Each row is a point on a landscape with many valleys, with its height.
From any point a ball takes the steepest step (drop divided by distance) to one of its 2 nearest points. It stops when none of these is lower. Distance is the straight distance between rows; heights are no part of it.
z812: [117 125  82 169 166 104 159  95 114 141 192 130  90 109 121 116 170 132
 146 125 115 120 118 131  93 139 113]  (h 606)
z505: [144 164  71 158 162 140 151 119 149 138 117  74 132 122 133 100  60 145
 117 100 111  95 138 144 164 129 119]  (h 856)
z873: [116  98  92 147 184 133 131  94  91 154 133 138  70  74  99 129 173  86
 119 105 160 136 149 146 140 118  96]  (h 830)
z752: [169 102  75  98 159 164  65 120 139 153 162 161  99  65  87  95 145  82
 139 179 149 158 112 163 128 163 117]  (h 850)
z795: [191 169 133 138  64 137 150 133 156 185 139 133 174 115 125 105 102 136
  91 153 118 148 157 169 187 187 115]  (h 365)
z656: [140 116 123 147 158 127 131 149 118  99 125 125  97 103  95 148 104 127
  93  57 134  93 161 138 152 133 124]  (h 469)
z204: [132 141 137 118  97 123 141 107 136  99 111 120 164 172 161  78 102 157
 121 153 130 157 118 121 111 119 102]  (h 471)
z114: [106 110 164 143 105  95 156 126  96  97 105 100 145 121 178 166 139 111
 131 106  74 134  85  99 124  86 197]  (h 498)
z984: [101 117 153  88 138 101 161 147 133 135 109 114 110 130 130 164  91 101
 142  80  97  71 152 101 152 122 105]  (h 532)
z781: [134 146  98 200 199 176 171 168 143 130 157  92 166 144 112 163 104 129
 147 125 101  74 120 130 156 109 154]  (h 811)
z146: [110 127 110 130 126 108 146 152 138 154  95 105 141 136 120 167 179 125
 135 126 135 150 142 131  98 115 122]  (h 468)
z130: [160  68 168  80 114 120  88 143 163 148  73 141 109 184 134 138 131 130
 131 135 159 159 108 114 170 146  96]  (h 761)
z328: [135  92 115 108 158 142  88  92 113 122 209 188  66  99 115 121 150 125
 155 143 178 153 142 156 102 165 103]  (h 660)
z765: [157  93 123 107 122 122 108 156 136 146  77 131  80 175 169 135 148 119
 109 140 137 116 119 107 143 138  82]  (h 788)
z932: [135 110 174  60 111  86 146 143 138 144  98 145 100 134 120 143 124 121
 164  72  77 124 137 108 159 106 121]  (h 584)
z507: [ 94 115 155 156  96 161 176 134 124  56  73 103 205 175 146 121 112 145
 120 127 110 133  65 112 136 118 164]  (h 425)
z504: [133 144  84 168 145 159 192 130 140 123 130  85 167 108 141 187  95 120
 124 115 173 128 133 163  97 109 164]  (h 324)
z564: [106 115 147 160 122 110 134 170 168 102 121 128 157 168 127 166 114 162
 125  74  71  92 137  91 182 140 128]  (h 662)
z567: [149 142 151  71  95 105 104 109 138 176  68 116 119 166 163 109 130 144
 142 142 100 181  89 115 137 128 102]  (h 661)
z689: [ 83  99 156 155 128 136 137 177 139 107 127 107 165 165 133 156  88 128
 162 116  64  87 114  74 168 128 187]  (h 616)
z420: [186 141 118  97 122 147  37 141 151 162 187 161  68 103 138  85 183 101
 164 211 107 192  88 189 130 153 154]  (h 794)
z466: [120 114 115  97 166 132  85 150  90 105 171 181  61  91  71 162 167 105
 142  71 136 144 153 152 134 121 114]  (h 347)
z40: [ 96 106  96 149 173 114 147  65 127 142 182 161 101  78  90 163 176  85
 140  97 188 124 157 123 125 129  88]  (h 810)
z553: [138  96 183 122 101 134 133 120 104 105 156 116 122 111 115 121 124 129
 116 109 139 181  96 110  85  94 128]  (h 857)
z149: [140 113  94 102 172 164 104 117  77 139 156 172  38  89 136  96 149 117
 132 135 164 158 128 165 130 196 120]  (h 624)
z329: [182 176 119  96 109 128 114 104 104 119 110 132 173 144 117  72 100 149
 133 151 137 192 147 150 114  88 101]  (h 408)
z534: [175 172  97 173 107 140 169 119 147 122 173 120 184 106 152  83 142 136
 108 148 138 113 138 180 114 160 134]  (h 671)
z648: [ 91  87 144  98  97 104 144  96 160 138  85 129 159 180  93 137  92 160
 130  71 100  72 107 128 125 110 138]  (h 380)
z738: [ 85 106 170 143 138  98 154 109 105 103 161 108 128  93 155 123 141 125
 146 133 188 110 161 124  90 110 142]  (h 615)
z665: [153 178 109  96 129 128 100 101 112 137 181 128 149  62  97  85 108 116
 118 148 152 146 168 164  92 147  97]  (h 403)
z960: [147 162 136  83 120 114  87  85 114 118 154 135 129 102 107  77 136 113
 147 154 159 181 140 141  68  94 107]  (h 325)
z973: [ 79 128 129 152 139 109 136 110  92 101 160 103 145  81 135 152 126 117
 164 156 142  75 154 103  83  85 165]  (h 656)
z619: [177 117 152  98 149  87 126 142 139 137  71 119 113 100 118 134 133 128
 113 142 167 138 102 121 118 141 114]  (h 784)
z774: [101 129 210 103 132  60 126 167 110 127 114 148  84 130 142 140 195  86
 148 120 129  82 148  89 148  98 141]  (h 513)
z103: [ 58 100 145 112 100 124 121  96 137 101  94 136 180 203 122 139  85 121
 162  79  80  51 107 103 148  74 130]  (h 288)
z238: [168 109 138  85 153 131  88 155 132 102 140 162  83  99 101 142 167 149
 141 101 141 149 122 122 102 146 122]  (h 245)
z226: [ 66 129 109 169 132 123 120  93  99  81 141  97 178 123 160 149 118 129
 162 149 132 142 121 111  65 100 152]  (h 697)
z345: [ 73 136 156 115 137  94 129 164 126 121  85  89 139 164 156 167 155 150
 152 135  92 131 137  86 112 107 135]  (h 528)
z832: [ 90 127 105 181 139  95 119  60 142 119 196 150 136 117  93 151 105 128
 111 136 195 140 151 120  91 124 147]  (h 764)
z490: [155 181  76 176 109 169 149 126 155 108 124 115 208  91 140  85 119 157
  99 154 118  96 121 160 122 116 156]  (h 701)
z531: [167 115 157 132 120 143 124 147 125 137 152 113 122  99  99 120 106 137
 109 119 134 164 144 115 113 138 113]  (h 836)
z896: [146 116  83  86 161 150  36 151 133 151 172 176  80  93 111  85 159  83
 166 185 117 164  90 211 125 130 172]  (h 822)
z695: [128 160 101 147 104 161 115 118 176 163 102  99 154 135 128 120  42 162
 106 137  82  86 147 141 174 130 139]  (h 879)
z417: [150 161  96 193 150 214 153 169 169 111 134  85 161 144 105 177  74 151
 182 140 114  73  96 142 175 135 175]  (h 783)
z283: [151 160 102 178 116 215 154 127 167 106 135  76 210 162 141 164  89 167
 154 164 103 105  93 129 158 127 153]  (h 755)
z827: [164 165 138 121 127 149 133 121 182 175 128 115 160 168  67  86  97 150
  93 124 167 127 148 148 174 164  95]  (h 206)
z437: [141 124 106 111 125 116 121 137 126 129  72  91 121  81 144 129 126 128
  99 131 127  99 127 126  76 130 101]  (h 753)
z673: [155 138  74 166 155 128 180 101 121 132 180 117 144 104 134  87 138 146
 131 104 117 132 114 153 105 163 129]  (h 638)
z153: [ 72 132 171 106 115 139 137 128 139  89  79 119 204 188 125 137  87 111
 165 119  46  82 113  96 183  62 152]  (h 379)
z794: [147  89  90 100 181 143  94 108 118 147 132 161  77  66  71 137 139  64
 144 119 191 172 124 152 119 132 103]  (h 852)
z305: [ 82 186 142 114 104 155 138 139  89 109  74 109 146 137 142 115 125 155
 119 161  81 105  84 124  87 132 153]  (h 735)
z728: [155 126 106 127 174 136 149 146 106 145 167 159  85 129 101 103 187 135
 165 103 126 132 120 143 132 144  81]  (h 642)
z333: [172  98 141 110 156 134 132 144 143 150 109 116  93 103  89 138 118 116
 134 120 151 160 151 141 172 137  92]  (h 813)
z190: [130 120 118 166 161 142 149 138 116 122 136 118 111 118 170 130 134 146
 121 135 120 119 165 122 139 111 126]  (h 114)
z301: [129 117 120 183  87  95  70  91 125 119 160 169 113 102 139 100 166 122
 109 163 155 171 101 136  65 135 137]  (h 635)
z731: [110 143 116 140 120 143 138 145 127 176 119 101 104 140 142 115 123 142
  91 152 110 125 159 123 136 132  97]  (h 217)
z284: [106 104 134 143 122 109 158 111 111 133 163 120 135  82 112 154 135 116
 123 106 113 144 101 106  67  94 138]  (h 877)
z162: [ 91 119 157 149 111 108 146 207 148 139 127 161  93 143 135 149 173  96
 140  94 109  65 156  94 214 133 121]  (h 554)
z194: [ 63 104 177 120  97 157 162 111  93  48  61 133 187 178 126 145 127 123
 150 125  69 112  69  92 155  98 201]  (h 331)
z849: [156  66 148 111 113 105 127 132 168 125 102 138 137 198 136 154  98 140
 118  95 125 165 120  85 165 152 110]  (h 732)
z816: [125 120  92 197 153 132 161 112 147 136 152  98 155  83 173 153 122 142
 119 140 146 151 155 140 132 120 152]  (h 225)
z436: [191  87 161  88 131 158  78 172 152  75 138 174 111 138  94 123 154 137
 144 141 141 183 102 126 112 119 138]  (h 340)
z218: [ 90 116 144 116 119 132 142 136  96  92  58 102 151 170 154 164 129 134
 142 141  62 130  66  93 149  84 217]  (h 422)
z740: [173 121 138  97 125 118  61 141 101 135 143 159  76 128 152 103 151 125
 159 197 155 177  90 180  92 154 144]  (h 760)
z969: [156 147 149 149  96 150 152 106 151 186 139 108 123 131 133  84 121 155
  82 155 106 154 150 124 163 156 108]  (h 294)
z806: [159 151 112 163  53 110  83 141 117 111 144 138 135 109 148  95 175 119
  85 179 132 183 131 157 107 142 119]  (h 601)
z935: [156 142  83  80 151 119  94 151 120 156 106 131  80 153 157 134 158 113
  94 148 126 152 119 132 124 160 101]  (h 812)
z981: [194 127 147  96  74 101 104 130 125 136 108 125 112 121 147  86 143 136
 151 175 144 170  76 165  99 149 118]  (h 731)
z757: [175 122 170  64  92 122  63 129 127 113  78 135 104 175 138 100 129 137
 169 161 127 201  57 143 116 133 101]  (h 698)
z854: [105 144  73 158 129 124 124 100 124 149 161 129 145 102 150 111 177 122
  95 182 107 105 110 112  70 131 155]  (h 524)
z688: [137 152 115 146 127 130 182 157 148 148  99  92 180 133 108 168 109 136
 123 106 119 126 138 133 122 105 151]  (h 405)
z915: [151 106 152 116 113 124 155 168 138 100 115 132 152 168 133 162  97 148
  98  62 118 128 118  93 143 135 102]  (h 700)
z557: [ 91 109 151 118 159 117 125 176 114 139 127 158  89 111 142 135 180  69
 143  70 139  98 153 100 210 162  83]  (h 499)
z73: [ 91 128 212 113 122  80 139 119  98 118 156 154 109 116 130 140 177 111
 137 114 163 105 161  96 110  87 137]  (h 566)
z543: [121 119 190  70 131  92 104 184 138 147  91 179  67 156 131 144 178  97
 157 109 126  97 146 131 187 135 130]  (h 442)
z529: [ 96 131 173  89 124  84 121 112 117 118  66 101 117 192 180 157 155 127
 163 136 116 140 108 110 117 108 105]  (h 579)
z939: [ 93 105 118 155 156 100 118  45 158 128 177 197 112  96  54 149 134 121
 126 119 182 123 152 100 111 130 115]  (h 787)
z690: [153 155 141 113  51 149 126 128 183 203 121 130 194 166  97 114  98 123
  94 138 124 161 156 131 184 174  99]  (h 307)
z539: [100 117 161 162 138 104 147 161 103 120 169 106 151 112 147 169 102  98
 146 111  70 121 109  73 146  96 186]  (h 561)
z208: [113 165  83 137 145 107  94  85 115 156 192 132 130 102 119  99 135 105
  83 166 162 119 151 130  60 146 123]  (h 470)
z850: [ 70 135  98 172 112  88 107 105 103 100 167 149 131 141 130 156 139 132
 114 135 143 133 155 111  61 108 160]  (h 734)
z452: [129  93  97 100 140 110 100  66 105 120 182 163  74  84 127 135 118 110
 138 123 182 124 159 143  63 129 117]  (h 690)
z905: [ 90 101 182  88 103  98 134 128 135 114  61 131 155 153 112 139  80 147
 110 106 146  97 144  91 148 120 149]  (h 460)
z67: [132 118 121 131 143 110 131 141  74 117 162 163  70 113  96 148 136 131
 125  82 117 118 162 131 126  99 117]  (h 410)
z394: [108 130 188 114 113 137 169 150 124 112 105 129 163 149 147 143  92 102
 152 101  91  84 128  80 149  63 122]  (h 463)
z324: [136 123 146  84 182 121  96 169  97 145 111 160  43 132 111 146 186 114
 115 115 139 110 155 120 154 136 106]  (h 358)
z626: [160 179  88 192 101 194 169 149 176 125 123  93 195 138 132 130  89 162
 122 153 142 100 115 177 146  99 162]  (h 728)
z77: [113 168 164 100 101  99 121 126 113 147  72  99 111 149 161 125 162 131
 143 173 118 163 108 127  86 147 116]  (h 623)
z480: [117 123 132 138 112 128 145 119 185 148  88 120 147 182  77 117  79 152
 102  94 171 114 161 161 160 159 116]  (h 300)
z275: [104 110 140 130  80 151 156 134 150 126  67 127 159 156 135 132  92 176
 110 117 146 119 138 139 138 139 141]  (h 381)
z451: [115 111 143 102 176 140 148 148 119 150 111 153  73  99 136 145 172 133
 113 102 136  98 199 108 180 159 108]  (h 430)
z586: [159 144 107 115 166 152 120 137 109 139 163 150 100 126 110  90 111 137
 132 120 162 174 159 154 162 208 120]  (h 577)
z278: [149 152 115 138  58 141 130  73 180 148 109 123 175 178 146  86  48 164
  94 133  96  94 128 133 168 145 128]  (h 898)
z159: [112 134 113 131 147 113 118 104 127 160 174 140  77 132 157 124 190 115
 110 142 118 136 111 117  83 123 112]  (h 570)
z485: [128 114  76 115 135 124 133  95 109 121 153 118  98  78 169 133 104 117
 116 125 144  97 134 141  75 140 108]  (h 722)
z34: [157 135 104 153 179 140 152 139  95 113 164 130 111  98 113 114  98 143
 101  69 169 142 137 146 177 178 105]  (h 529)
z502: [101 142 128 138 106 151 154  91  93  60  70  92 178 183 170  84 101 132
 102 154 125 157 106 129 144 101 117]  (h 494)
z796: [ 89 164 120 124 123 157 140 140 103 122 131  94 162 101 147 128 108 145
 134 167 112  72 138 114  78 100 171]  (h 696)
z43: [123 174  72 196 178 179 151 142 134 127 134  84 153 131 116 135 106 153
 109  99 123  80 156 139 143 135 127]  (h 834)
z925: [132 145 113 160  79 128 116 133 115 134 145 126 165 110 157  88 140 135
  87 171 101 137  91 134  77 119 130]  (h 565)

For each start below, name the point where the ball stops.
z553 => z238
z328 => z238
z529 => z190
z873 => z324
z752 => z190
z796 => z324
z849 => z194

Call two points neighbours if one is among the 2 nearest of the other. Go from one point of each pair to the other, from neighbour to neighbour, staying as low as possible. Name the highest point that can't be avoided.
z103, z190 => z905
z827, z190 => z795
z194, z960 => z502
z103, z324 => z932

Write out the way that a ball takes from each point below.
z305 => z77 > z529 > z345 > z146 > z688 > z504 > z816 > z190
z794 => z873 > z40 > z939 > z832 > z850 > z226 > z973 > z738 > z73 > z774 > z543 > z324
z765 => z130 > z849 > z915 > z564 > z689 > z539 > z114 > z218 > z194
